Points on a hilly landscape, in no order, each with its height.
From any point a ball rolls to the lowest of the 2 points nearest to it. It stops when none of these is lower. Distance is the straight distance between rows; heights are no part of it.
zin height 418: 107 111 110  99  84  94  87 101 109  76  75  94  84  99  95 124 117 109  53 111 151  88  93 103 100  95 113 108  80  99 108
Zez height 604:  92  95 107  75 113 108  83 127 124  73  65  95 112  90 115  83  96  96  89  90  94 108  93 114  95 134 136 135 124  87  95
Kom height 549:  73 101  80  87 118  82 106 130  58  99 122 107 108 117  94 121 101 108  90  92 115  74 108  86  92  98  92  96  80 110  94
Duvi height 227: 131  91 120 127 111 102  83  86 142 114 106 105 107  77 104 127  98 127  99 102 118  82 103  81 108  73 102  85  84 104  90
tefel height 386: 124  87  99 110  86  97 108  78 107  88 115 124  94 116  88  98 105  98 103  83 118  86 106  92  76  72  99  68 102 104 104
Lov height 141: 110 104  99  89  83  91 119  71 132 114 116 124 109  85  91 100  91 102 115 104  82  79 118 106  84  56  94  87 110 118  93
Mek height 531: 108 113 103 114 124 112 110 102 114 119  97  96 102  98 112 108  71 136  93 120 124  98  86 105 134  91 113 107  70 118  91
degaf height 321:  73  90  80  86  97 105  71 113 117  78  79 108 105  85  93 137  95  82  71  87 136  98  88  97  66  87 125  85  78 106 107
laf height 400: 108  96 113  95  89  99  89  98 101  67  65  92  90  95  94 101 121  90  61 123 137  83  88 103  98  88 115 118  87 101  96
suko height 158: 108  96 138 120 101  98  83 103 112  98  65  97  91  92  75  90 104 109  80 115 132 111  81  92 101 152 100 138  92 116  89
fur height 186: 109  95 124 118  97  98  81 107 122  87  71  88  87  86  90 103 110 116  72  98 124 118  90 101  94 145 127 126 103 108  91
buvul height 422: 117  98  90  81 114  82  84  96 118 100 138 114 104  94  89 102  72  81 126  86  98  90 129  91  76  85  94  84 108 142  90
butis height 177: 120 114  99  87  99 103 102  78 121  94 113 116 109  87 125  76  86  82 133 135  86 105 133 101 104  72  86 105 119  97 106
tun height 305:  66  90  96 104 132 103  93 111  89 112 122  94 109 100 106 130  93 118  92  85 103 109 109  86 114 115 116 107 101  96  71
Sule height 404: 126  84  89 116  81  94 113  87  95 102 111 115  80 118  90  87 113 100  93  90 107  84  99  95  74  86  93  79 129  90  89
sipuf height 627:  99  88  88  93 104  99 106  82 100  68 105 107 103 116 103  84  97  81 110 105  90  92 113  96  99  79 103  91 116  91 108
peva height 569:  79 127 102  80 119 101 113  91  78 110 100  95 102 114 114 100  82 115 106 112 104 102  88 113 128 103  96 103  77  87  97
sipir height 348: 120  77 110 106  93  97  90  80 110  58 107 120 103 108  94 109 101  97 101  83 131  95  95  94  94  83 133  74 103  90 117
lenob height 573:  87 105 108  91 118 105 105 119  80  83  86  90  88 117  99  99 105 104  88  92 104 113  81 116 105 111 115 107  95  95  79
Fibup height 488: 110 102  97 128 117 117 117  83 115 121 111  84 111  93 114  81  98 105 123 105  78 106 139 111  94  78  76  76 107 113 123
fada height 208: 101 104  83 105  69  96 116  85 120  88  96 113  76 102  94  88 111 113  86  98 103  94  91  97 104 114 123  97 128  91  96
Puvi height 207: 104 111 100  99  83  94  90  77 122  76  76  87  77  93 110  81  99  73  69 122 124 109 106 110  85 106 122 117 105 123  99
Zas height 441:  94  97  93 100 106  97  67 113  98  99 103  87  84  89  87 124 104  86  74  76 129 109  92  87  57 103 106  85  92 123  70
zogi height 678:  79 127  83  96  88  96 104 105  80 144 126 106  88 113  94 114  95 109  92  82  88  91  89  89  95 112  79  95  96 103  91
sigi height 312: 122  85 111 111  86 105  83  86 124  77  92 129 101  86  94  63 101 104 116 135 115 113 114  83  88 108 113  93 130  95  77
Rabu height 562:  95  85  98  98  78 107 108  99  70 105 110  87 127 108  71 101 112  67 118  76  63 123  94  81  96 118  82 112  82 107 137
Tomus height 444: 115  91  96 137  98  99 129 101 107 127 104  93 100 100 119  80 121 124  98 118  99  84 111  99 107  97  89  70 114  98 124
zekad height 507:  77  93 104 126 117 100 123 113  88  76  99 101 108 103  99 118 101 119  95  95  96  95  86 105 126  84 120  94  76 104  89
bule height 434:  94 116  90  98  82  91 129 112  92  86  80 105  94 117  96  97 106 129  89 113 120  93  76 120 127 128 119 108 104  94 100
Rif height 350:  86  80  90  76  92  99  75  92 113  61  71 108 104  89 103 123 101  83  67  93 135  88  82  97  80  85 127  92  92  94 104
Tuvoz height 607:  89  90  74  89  99  84  92 126  82  91 108 112  88 109  89 100 104  78  87  63 106  97  87  97  55 121 118  82 119 113  91
kis height 265: 132  88 120 139 107 103 104  89 134 113  97 102 108  80 105  86 109 129 108 123 104  97 111  95 101  84 104  74 102 110  88
mip height 665:  78 108  88  79  89  93 100 106  98 108 100  84  77 103 100 104 116  95  66  87  98 100  90 102  78 111  98 100 121  93  72
rud height 618: 107  85 128 102 140 105  67 101  90  89  67  96  91  85 102  89  72  94 100 100 119  98  78  92 108  93  99 141  79 105  91
lod height 567: 100 120 102 101 105  95 115 120  99 104 103  99  90  94  93  99  88  91 110  97  73  93  90 131 100  73  92  90  73 131  79
pafat height 385:  91  84 121  91 115 103  76 114  95  74  49 102 102  91  97 119 104 105  64  86 134  99  79 103  89 116 123 131  84  86 100
fid height 501:  86  92  78 139 103  98 117  92 101 111 129 104 108 108  89 123  99 102 107  71  93  89 115  92  96  89  97  75  95 132 101
Nodo height 521: 106  89 103 124 132 111 117 103  78 122 122  76 109 117 114 105 107 108 103  93  95  97 112 107  98  98  80  82 110 103  97
givus height 139:  87 110  93 106  67 101 108  94  89 124 109 109 108 110  85 102 105  84 100  90  61  88  86  96  99  86  81  95  69  99 130
bevu height 478:  89 111 105  88  58  95 129 116  99 103  93  93 108 101  98  99 131 121 118  83  71 103  79 101 124 123 115 117  91  70 112
Sarez height 637: 135 100 130 111 110 104  69  99 115 104  71 102  95  76 102  85  91  94  96 146 132  98  99 100 101 104  75 129  95 123  86
soruf height 599: 136 103 111 103 119 111  81  99 131 103  99  93  81  89 100  85  87  92 120 120  98 124 101 127  96  78 100 103  93 129  72
Reru height 464: 111  87 105 106 150 108 107 106  97 102 115  99 123 110 103 127  81 113  85 100 127  82 117  90 106  85  80 100  88 107 111
Falu height 126: 101 109  98 100  86  89  81  94  91 122 126 113 112  98  82  82 100  82 125  97  54  85 124  86  61  78  77  84  99 111  91
rumek height 172:  91 116  85  87  86  99  95  96 107  88  85  87  65 103 105  92  85  77  60  96 122 113  93 118  85 111 115 109 102 123  92
rifa height 246: 115 102  94 111  92  99 102  94 120  87 100 102  75  98  93 110  95 113  86  92 130 110  85  93 115 108 121  94 108 104  95
kapib height 257:  88 123 100  77  66 100  94  97 102  84  77  94  86  86 113  78 113  82  90 137  95  99  96 115 106 116 115 122 119  89  96
Doso height 528:  89  94 101 135 103 108 125 100  70 116 109  83 110 115  93 102 116  93 128  70  65 121  97 114 103 113  90  89  92 102 118
Daro height 262: 127 104 115 106 108  99  62  93 121  84  84 122  99  82  97 127  77 105 103 104 133  86  97  97 121  98 100 114  77 105 126
fev height 279:  95  95 111 123  86  92 112 122 121  91  95 107 114  89  91  79 108 120 118 135  84 114  99  96 126 133 111  95 113  90  94
tiv height 351: 128  74 119 102 118 100  81  88 102  65  85 121 106  95  99  83  88  77 105 115 123  97  94  85 106  92 113 113 110  88 112
Zilu height 555: 114  90 113 103 117  98 110 111  83  88 102  92  93 110  99  90 111 109 103 109 104 103  99 107 110 118 100  98 121  79  86
peze height 243:  50  97  87  80  86  87 111 101  92 111 125  92 114 101  99 132 102 113  93  79  76  97 100  79 111 120 100 102  99  89 114
pip height 206: 115 112  98 105 101 102  63  89 129  85  98 118  85  92  94 139  90 107  98  82 134 106 100 102 102  84 119  87  75 109 118
Lupum height 136:  85 126  70  80  75  99  95  78 118 102 107 101  64  93 102  96  83  81  86  92 105 101  95 104  85 104 108  99 121 121  93
Zem height 504: 124 107 103 112 121 104 120 108 106 109 101  96 104 105 114  90  78 123 103 125 120  94 101 110 125  90  95  94  89 107 112
gizet height 457:  98 120  89  96  63  91 125 112  89  98  86 101  81 113  98  90 115 117 105  98  86 102  74 121 118 120 105 115 104  85 115
koluz height 486: 102  95  83 130 105 104 117  82 116 119 129 110 116 106  83 110  95 106 112  81  74  79 131  98  85  88  79  74 110 141 110
zepi height 367: 101  89  91  83 110  98  83  77 126  89 118 105  90  89 104  89  81  94  94  97 102 107 114  79  89 108 118  92 133  93  87
rodi height 401:  84  74  86  84 128  97  91 107 107  78 120 101 110 103 104 113  77  95  86  83 105 100 113  82  96 114 117  97 130  92 102
Fuza height 101:  97 114 101 100  77  86  88 108  84 122 113 112 116  93  83  96 106  81 110  96  45  81 103  91  74  78  82  90  78 114 102
Zov height 395: 109  89 100  75 113  97  68  71 133  94 123 112  97  88 106 101  73  86 104  89 111  97 116  90  79  76 108  88 114 118  81
koril height 330:  83  86 100 130 129 109 104  91 109 116 129  90 109  97 105 138  91 130  93  89 110 104 109  78 121 106 109 101 107 100  76
buta height 194:  88 123  72  75  73  91  93 107  79 105  95 112  82 116  92  98 100  66  73  94  94  75  86 118  77  88  93 106 100 122 100
Subu height 593:  97  86 120  86 105  95 109 113  91  78  94  88 127 116 103  89 126 108 112 122  90  91 120  93 122 120  99 113 117  59 122
fumo height 290: 126  85 116 127  87 101  93  86 127  89  91 114 104  80  96  75 107 110 110 132 109 103 107  84 100  90 110  79 107 104  79
nonu height 121: 104 103  94 109  76 111 109  69 117 100 108  98 116  81 119  81  99  95 126 129  82 101 142  90 108  85  76  91 111  81 133
Goru height 581:  84 114  78  90  95  95 100 103  70 109 123  89 128 113  86 109  94  83 110  89  76  70 126  83  91 107  63  95  85 120 133
Rasu height 166:  93 137  90  64  92 100 104 107  76 108  94  96  80 111 102  96  98  80  78 103 106  88  93 132  86  86  83 111  88 121  92
midit height 280:  87 136  98  91  68 102 108  89 105 103  79  82  78  94 104  83 105 110  79 132 105  98  93 114 111 119 106 116 105 102  88
Voso height 189: 118  98  95  79  64 105 104  96  71 140 109 102  94 118  96  89 111  72  99 103  87 120  80  93  87  98  64 112 101  72 124
gez height 209:  71  95  83  84  66  89 113  88 101 109 112  99 105 109  98 117 108 100  96  88  73  90  98  79 112 106 102 105 107  73 129
kobu height 496: 102 104 115 106  73  95 133 108 101 116 100  84 113  99 100  96 128 124 126  75  73 126  97  95 124 133 104 118  95  76 110
Gasa height 591: 102  82 100  86  75  91 109  98 113  89 100 104 112 113  96  89 136  95 119  72  68  99 113  87  91 110 101 106 126  66 117
Dapu height 244:  66  88  87  74 123  95  73 120  94  82  89  95 113  83 110 106  86  77  74  97 104  91  95 102  79  95 119  95  96 111  77
Kevul height 682:  95  83  82  65  75  90  99 105 119  90  96 108  94 107 104  92 117  93  93  72  86  91 101 103  79 119 119  99 141  75 102
fode height 513: 120 117  98 109 124 102 119 104 119 152 115  92  89  92 120  87  92 114 121 103  73 109 115 125  98  80  71  82 101 121 113
runa height 249:  89  88 110  74  87 104 124  88  66 124  91  79 129 124 102 102 119 105 111  94  95 100  95  85 104 103  68 111  78  74 126
Lofi height 556:  93 118  98 115 101  96 116 121  64 110 106  99  89 117  93  96 101  93 109  85  79 100  81 121  95  89  88  84  76 120  86
rog height 582: 124 117 104  87 114 100 113 108 114 110  99  92  87  78  91 100  88  89 121 113  79 109  97 144  91  68  91  97  89 132  76
foz height 487:  82  94  82 109  94  90 129 112  88  73 111 105  92 117  95 116  96 109  96  83 107  95  84 110 124  95 121  95  85 105 104
fedum height 147: 116 116  83  95  89  88  87  93 121  94 116 115  76  96  83 126  94  92  95  68 130 104  97 104  77  81 105  79  83 131 101
lepo height 394: 133  85 116  90 112  97  95  80 113  71 102 119 108 103  99  87  91  75 111 112 116  90 119 101  95  60 107  93 102 101 100
Giko height 218: 113  98 116 117 143 119  52 100  97 113  86 101  84  98  97 137  82 114  95  88 138 100  84  91 108 105  90 120  78 100 104
fedom height 252: 103  90 120 120  96  96 100 122 119  93  91 118 107  88  84  85 103 121 102 127 105 105  92  91 127 147 112 109 114 104  86
nikor height 288:  84  93 100  83  96  96 130 100  69 119 102  89 122 135 106 121 126 124  99  80  86  86  99  97 108 116  89 100  98  74 112
zazo height 600:  69 102  81  80 101 100  93  87  89  87 121  84 122 103  98 102  81  69 115  86  75  96 124  84 105 103  81  98 101 108 131
kago height 611: 102  86 123  94  95  97 100 115  97  93  91 109 131  95 104  81 112 109 109 155 101  91 113  90 127 124  85 112 113  67 109
zagod height 213: 111  78 101  78  73 101 127  92  71 137 102  93 113 117  95  94 109  87  97  96  84 119  85  77  89  96  68 126  87  74 122
zuda height 616: 121 105 110 109 127 109  87  99 122 120  97  88  94  82 122  74  74 112 121 136  90 115 116 109 112  89  90 107  98 108  86
leto height 502:  94  98  97 126 121 121 119  88  85 151 115  70 113 102 123  99 116 113 112  88  87 116 115 108 100 116  73  82 107 104 121
vuzu height 170: 109 103 112 107 140 115  81  97  83 112  78 100  87 113  97 126  88 129  83  92 150 119  79  96 106 118 109 123  83 106  82
Diz height 238:  99 105 107  83 102 109 100  92  78 121 120  74 117 100 105  90  91  77 123 100  78 120 116  90  95  92  58 100  84  96 119
vafad height 303:  91  96  98  94  83  95  86  92 121  68  88 119  99  79  98  65  92  93 118 116  89 125 105 100 113 118 137 105 120  89 100
Gogo height 527:  76  93 112 116 118 105 109 102  95  85 104  89 118  99 105 100  94 110 105 107  72  96 101 103 122  84 109  98  81  97  86
nur height 530:  91 104  87  99 134  91  86 140  71 106 121 103 110 101  88 133  98 102  95  92 143  93 109  83  84  86  95  98  68 125  86
leke height 461:  89  79  79 106 122  98 126 116  85  73 116 107 104 119  95 125  93  97  96  68 122 115  95 107 112 112 129  97 104 104 114
Muku height 171:  74 102  83  92  57  89  89  88 102 115 109 121 100 106  87 106  99  79  91  83  55  93  82  88  97  93 105  99  86  95 121
tusit height 375:  89  79  94  84  89  94  95  93 113  65  71 102  93  92 105 102 111  93  68 103 116  91  85  99  90  95 135  99 108  91  90
Gibu height 482: 101  89 106 128  94 123 131  95  83 130  91  71 123 101 110  94 140 118 113  90  87 113 117 102 103 123  70  93 114  83 144
lipod height 433: 103  78  86 113 125  99  99 100 109  84 125 109 109 107  97 127  94  98  98  66 122 115 110  87 104 117 117  97 123 102 108
zed height 122: 123 105 125 128 113 109  83 104  96 118  74  96  88  98  95 102  93 129  88 114 145 109  78  93 114 134 101 119  82 113  90
fali height 254:  94 108  85 103 106 108  79  95 125  87  92 104  76  94  99 128  81 104  82  83 142 120  86  97 109 100 127  99  85 111 111
Ropo height 445:  93  87  96 128  96 102 123  92 119  72 112 102 120 102  91 106 103 119 116 101  91  98 119  91 136 128 125 108 120  94 117
Foso height 577:  81  97 102  81  88  90 102 114  62 112 116  95 107 114  88  98 105  78 114  72  69 111  89  96  90 119  92 102  87  88 118
soka height 547:  79  99 128 113 128 112 102 106  91  93  94  83 113  98 104  92  95 117 119 110  73 121  95 107 125 115 112 119  92  84  85
sigo height 355:  97  86 102 142 115 105 108  79 125 110 121  89 110  88 109 124  99 132  91  99  98 102 121  81 120  97 111  88 111 106  89
kibi height 308:  98 103 111 124  87 101 115 119 101 110  83  99 109  83 108  74 109 123 119 149  91 110  93 105 125 110  96  89  93  93  89
Vek height 349:  70  87  98 105 115  95 130 118  86  93 106 101 130 115 105 130 123 130  95  66 105  95 108 102 120 114 122 119 110  81  91
Zove height 614:  82  95  91  87  98  97 102  89  94  81 118 101 106 104 101  90  89  76 119  98  73 101 111  99 104  97 101  96 107  94 120
kinok height 219:  90 101  72  66  85  89  91 103  88  84  95 115  94 105 101  94 104  61  75  96  98  65  95 103  65  84 100  93 107 115  91
ziz height 202:  88 125  94  92  64  99  99  87 107 102  98  99  76  87 108  85  94  88 118 103  72 115  84  96 116 105 105 101 104  88 111
bir height 472: 148 101 118 101 132 105 102 107 118 109  94 102 104  96 105 102  78 108 102 119 135  88  99 119 111  80  90 101  85 110 117
Finas height 212: 121 127  94  77  81 105 107  89 109 122 105 115 100  86 120  87  92  65 131 115  77 107 117 117  97  67  73 107 102 100 110
meri height 125: 112 127  90  87  77 102 109 100  82  93  86  98  74 115 104  74 109  73  93 118 105 105  87 137  93  85  88 110 107 101  98
pak height 440: 104 118 125  97 103  99  67 101 113  91  76  90  81  97  94 132 111  97  66  95 133 101  98 107  82  85  93 104  69 112  96
pap height 463: 107  99  98 133  83 106 126  95  90 135  94  92 107 100 112  77 126 118 106 104  77 100 115 101  96  90  74  85 102  91 146
rap height 598: 100 103  77 100  97  91  98 118  69 106 118 116  84 120  85  94 101  78  97  69  83  98  88 105  72 120 101  84 115 107  93
fige height 176:  97 120  88 113  50  99 107  73 114 108 102 109  72 102  94  82 103 100 105  97  76  96  89 101 102  95 102  98 116  96  99
Zud height 239: 103 117 100  97  93 101  81  77 139  88  88  95  76  76 105  89  83  89  88 124 111 107 100 103 108  89 124 117  98 131  80
Dure height 515:  78 100  76 134  99  94 119 114  84 121 131 108  97 109  91 128 101 108 101  65  94 109  99  93 104 104 114  90 101 124  81
musur height 311: 120  79 118 112 122  98  80 101 101  68  81 125 101  96 100 109  80  99  95 109 133  90  89  82 119 102 111 117  93  91 124
Sonuf height 661: 118 108 110 105 117 108 120 108  70 112  83  94 114 120 120  67 107 104 128 123 105 119 101 125 107 108  82  93  96  76 127
Suvo height 432: 125  85 115  99 135 102  99  99 107  86 108 101 115 101  99 113  81  93  96 108 114  80 115  98 101  69  92  91  90 107 102
laro height 340: 110  79 104  87  94  98  79  68 123  75 107 123  98  89 106  75  85  99 102 117 120 105 111  83  85  99 124  96 135  84  94
poz height 658: 104 115 105  92  86 102  96  98  94  96  95  86  75  96  98  97 114 100  72 110 106  84  92 103  92  81  92  96 107 101  68
Zaku height 514:  91  93 103  98 136  97  74 120 105 105 115 106 107  91  89 144  87 109  90  88 129 100 102  82  95  85  98 105  69 118  78
fav height 278:  55 105  92  81 116 101 102 101  95 113 121  85 103  99 108 128  90 126  93  86  89 111 105  84 115 124 110 111 108  81  87
Temo height 159: 113 124  88  86  68  97  98 100  76 114  92 106  75 117  98  82 109  73  99 107  87 104  81 119  90  90  74 105 107  81 113
Venuk height 566:  73 106  78  98  98  86 107 118  59 112 122  99 121 115  91 118  99 107  99  94  80  64 111  85  89 102  80  98  79 117 119
Lin height 647: 112 120 112 100 110 109 106 105  75 122  87  81 107 103 128  71  97 108 133 129 101 126 106 112 110 114  75  90  87  83 106
Zopul height 632: 114 136 104  93 103 109 102 103 102 131  88  87  89  89 118  79  88 108 121 134 100 118  98 131 112  87  81 102  88 105  97
Bim height 538: 120  87 116 120 135 106 104 111  83 107 110  86  96 110 102 100 101 114  98 102 110 106  96 100 100  97  88  89 106  94  77
Degut height 205:  81 104 100  76 110 101  76 106  90  76  97  96  94  89 113  81  97  61  97 109  83 102  99 108  85  83 107  98 108  99  73
Kul height 574: 111  94 102  94  96  87 118 106 101  80 104  94 105 113 102  83 127 107 111  97  86  93 105 103 106 116 103 106 129  66 107
dovu height 405:  97 103 101  85 106  96 125 109  81  89  85 105 108 129 100 107 114 141  88 105 122  85  88 105 126 120 114 110 104  80  99
vitek height 643: 114 121 107  84  88 100 120 106 100 115  86 104  98  88 112  89 113  94  98 129  87  69  99 132  99  56  77 101  94 101  87
kazuz height 589:  94 101  91  81  82  93  94 123  75 113 103 106  87 119  86  92 112  79 108  69  66 115  76 109  77 124  95 105 106  89 110
zel height 187: 122  95 107  98  94  93 105  76 142 104 113 109 107  77  91 124  92 113  99 100 114  76 113  97  95  62 103  78  99 116  94
tinif height 564:  84 113 122  88 122 113 116 101  84 109  92  88 114 111 105  95 100 125 117 100  90 122  94 106 133 129 119 109  90  79  96
zerem height 221: 109 103 118 108  91 103  95 125 124  89  89  99  98  93  91  94 123 124  86 100 104 103  90 102 115 143 124 127 124  94  73
pire height 631: 127 106 126  96 122 107  75  90 105 102  74  87  91  87 103  89  88 100  89 129 125  95  95 108  98  88  86 130  82 112  77
beno height 410: 102 100  94 133  93 106 119  80 117 105 113  95 110 100 104  90  99 117 126 115  86 115 121  91 122 127  99  85 121  95 123
mab height 281:  66  90  59  73 107  94  86 125 104  89 100 102 108  82 102 121  78  83  83  88 120  96 100  80  69 101 127  82  93 117  90
nasad height 646: 122  96 101 114  97  98 118 113  83  90  85 101 105 109 109  65 112  97 118 133  99  99 111 120 107  84  85  88 105  82 113
Valu height 423: 116 100  89 125  89  97 132 101  98 116 109 102  82 115 103  93 109 112  94 102  99  85  89 106 101  91  89  82 108  96  99
vuge height 210:  99 109 109  81 104 101  88 107  72 108 123  82 106  95 102  87  99  59 125 105  71 113 107  98  88  91  70 100  91  92  94
siban height 304: 103 123 110 113  83 101 111 109  95 105  80  92  92  96  97  75 111 123  87 151 112 106  89 110 116 124  96  97 101 105  83
belem height 306: 103  73  99 105  97  93  92  83 130  62  96 121 109  94  93 106  92 108 100  87 120  99  96  82 109 107 148  91 112  90 116
mepep height 541: 104 103  99 134  98 110 116 105  79 116 108 100 103 117  95  88 106  85 126  88  63 107  99 121  94  87  84  77  88 108 117
zilut height 651: 115 113 111  93  94 103 113 110  95  97  92  95  93 102 102  96 120  97  79 118 108  72  92 119  89  64  80  99  98 100  76
suta height 174: 112 123  90  82  82  91 119  82 121 130 110 119 100  83  93 100  85  85 122 104  67  87 109 118  86  71  87  98 107 125 103
dok height 552:  82 126  96  92 129 110 114  92  92 112  87 100  98 113 107 106  68 135  94 114 118 101  95 108 130 100 106 111  70 107  85
bakur height 626: 106  92 121 110 110 103  87 107 103  97  82 119 113  86 111  73  90  99  98 158 115  88 101  92 117 105  82 118 102  99  93
Kor height 630: 110 100 107  92  92 100 115 102  87 111  93  96 111  95 120  79 118  89 114 131  84  91 115 110  97  61  69  92  98  76 112
visuz height 268:  95  99  99 103  89 102  76  86 130  75  82 103  86  75 100  75  85 101  94 127 103 113  87  99 113 111 137 109 108 111  81
tur height 152:  97 104 100  94  88  96  81  89 100 104 117 116  97  96  97  75  99  74 110  93  74  89 107  95  54  76  91  85 120 107  68
zet height 353:  97  77 115 103 116 101  74 110  95  74  62 112 103  84  97 123  90 107  86  93 134  94  74  83 113 116 121 124  91  85 123
Zuzo height 495: 103  84 114 120 136 103  80 111 111 111 120 104 119  91  94 157  94 113  90  89 125  92 116  85 105  77  92 106  70 111 101
kib height 588:  82  95 115  94 142 102  91 118  71  74  86  96 102 112  96 100  88  96  93  93 105 107  79 115 104  91 116 108  74 110  75
nid height 443: 117 105  90  87 122  96  93  93 119 116 134  98 101  93 102 101  76  88 122 100  82  93 127 105  88  86  76  83 113 124  88
Nini height 590:  98  91 115  84 120 109  85 116  92  71  69  95  91 101 104  83  93  91  85  99 104 118  87 116  97 125 127 120 118  91  80
bada height 672:  78 102  85  70  91  98  95 121 110  93  88  87  92 101 105 108 113  97  69  75 103  95  94 105  81 128 118 102 131  85  81
tof height 387: 100 100  88 132  91  98 119  69 128 105 121 100 102  95 111  96  87 127 109 113  87  93 120  85 121 105 102  79 120 100 107
kig height 605: 111  81 105  95  75 110 117  98  85 102 100  83 113 109  96  95 136  91 126  84  74 117 117  87  94 112  75 106 110  64 127
rekel height 512:  96 108 109 115  95 100 118 102  93 121 113  88  95 105 102  99 112 110 123  79  74 125  92 107 110 124  95 100 111  78 106
nutuk height 103:  92 104  70  92  82  91  93  81 116  98 114 123  76 103  90 103  82  89  89  78 105  97  94  98  82  89 106  79 107 128  92
Gis height 617: 115  81  96  97  73  99 112  91  79 107  94 100 108 112 108  85 131  89 119 111  73  99 114  96  86  86  70  98 110  61 129
madi height 376:  99  86 103  99 113  96 125 125  91  92  97 109 117 118 102 121 121 138  87  87 125  90  98  99 126 121 121 120 110  84  89
pozu height 454: 103 108 112 102 106  99  49 104 115  96  91  79  73  98  87 130 112  89  74  77 125 113 102 106  66 103 105  95  76 118  82
rof height 180:  94 113  99  79  98  98  77 100  83  95 104  97  88  92 109  75 103  56 115 100  73 117 105 108  80  89  85  91 109  95  78
mavod height 684: 104 117  74 104  85  95 111 104  94 133 124 118  81 113  94 111  94 102  81  89  95  75  98 102  88  86  76  89  98 112  96
zasa height 231:  92 124  92  84  60  99  94  92  97  91  85 106  88  78 122  73 104  77 124 135  90 121 101 101 113 100 101 118 105  87 103
bas height 316:  83  94 103  85 101  94 125 122  75 102 106  94 127 133 100 124 129 115 107  60  88  89 107 105 114 122 100 117 108  74 110
Buki height 421: 103  83  98  96 118  97  48  96 124  99 114 104  91  80  96 122  86  94  97  74 118 105 105  81  69  91 116  77  90 117  76
lele height 546:  85  82  98 118  73 125 120  92  73 100  97  78 130 112  83 106 120  84 123  79  61 118  94  99 102 105  75 102  77 108 141
boka height 248: 101  83 111 121 138 112  44  97 108 105  88 108  81  78 103 135  87 108 102  78 126 104  87  75  99 104 103 117  82  94  92
dozit height 270: 106  97  95  92  96 122 112  84  86 115 101  67 119  98 109  87 100  81 124 100  89 126 115  91 100  99  57 105  90  89 144
zor height 602: 102  77 132 107 145 103  83 114  87  74  83  97 104 100  94  98  83  96  96  97 103 101  82 102 109  85 107 116  79 102  82
mimu height 347:  91  74  99  98  99  95  97 108 135  74  87 108 116  83  97 107 105 122  86  85 107  94  97  83 113 124 152 111 121  86  96
bet height 468: 111 101  83 116 106 107 118  81 118 117 123  99 109 109  98  88  84  99 114  92  85  92 134 104  93  83  76  76 114 122 123
nogon height 673:  71 121  86  82  75  97  97 108  76 138 109  99  81 106  86 115 112 108  79  83  86  97  69  92  89 117  91 101 103  93  85

For each start below, name the point where the ball stops.
kibi -> zed
siban -> fige
Zopul -> meri
tusit -> rof
tinif -> Lov
kazuz -> meri
beno -> Fuza
madi -> meri
vafad -> nutuk
mepep -> meri
Kul -> belem
Zov -> Lov
pap -> belem
mavod -> belem

Call two points neighbours if one is among the 2 nearest of the other. Go from one point of each pair to the other, from neighbour to neighbour, staying as low as possible. Name the highest point that can't be avoided.
pip, fige -> fali
zed, nutuk -> kibi
Lov, nonu -> Finas
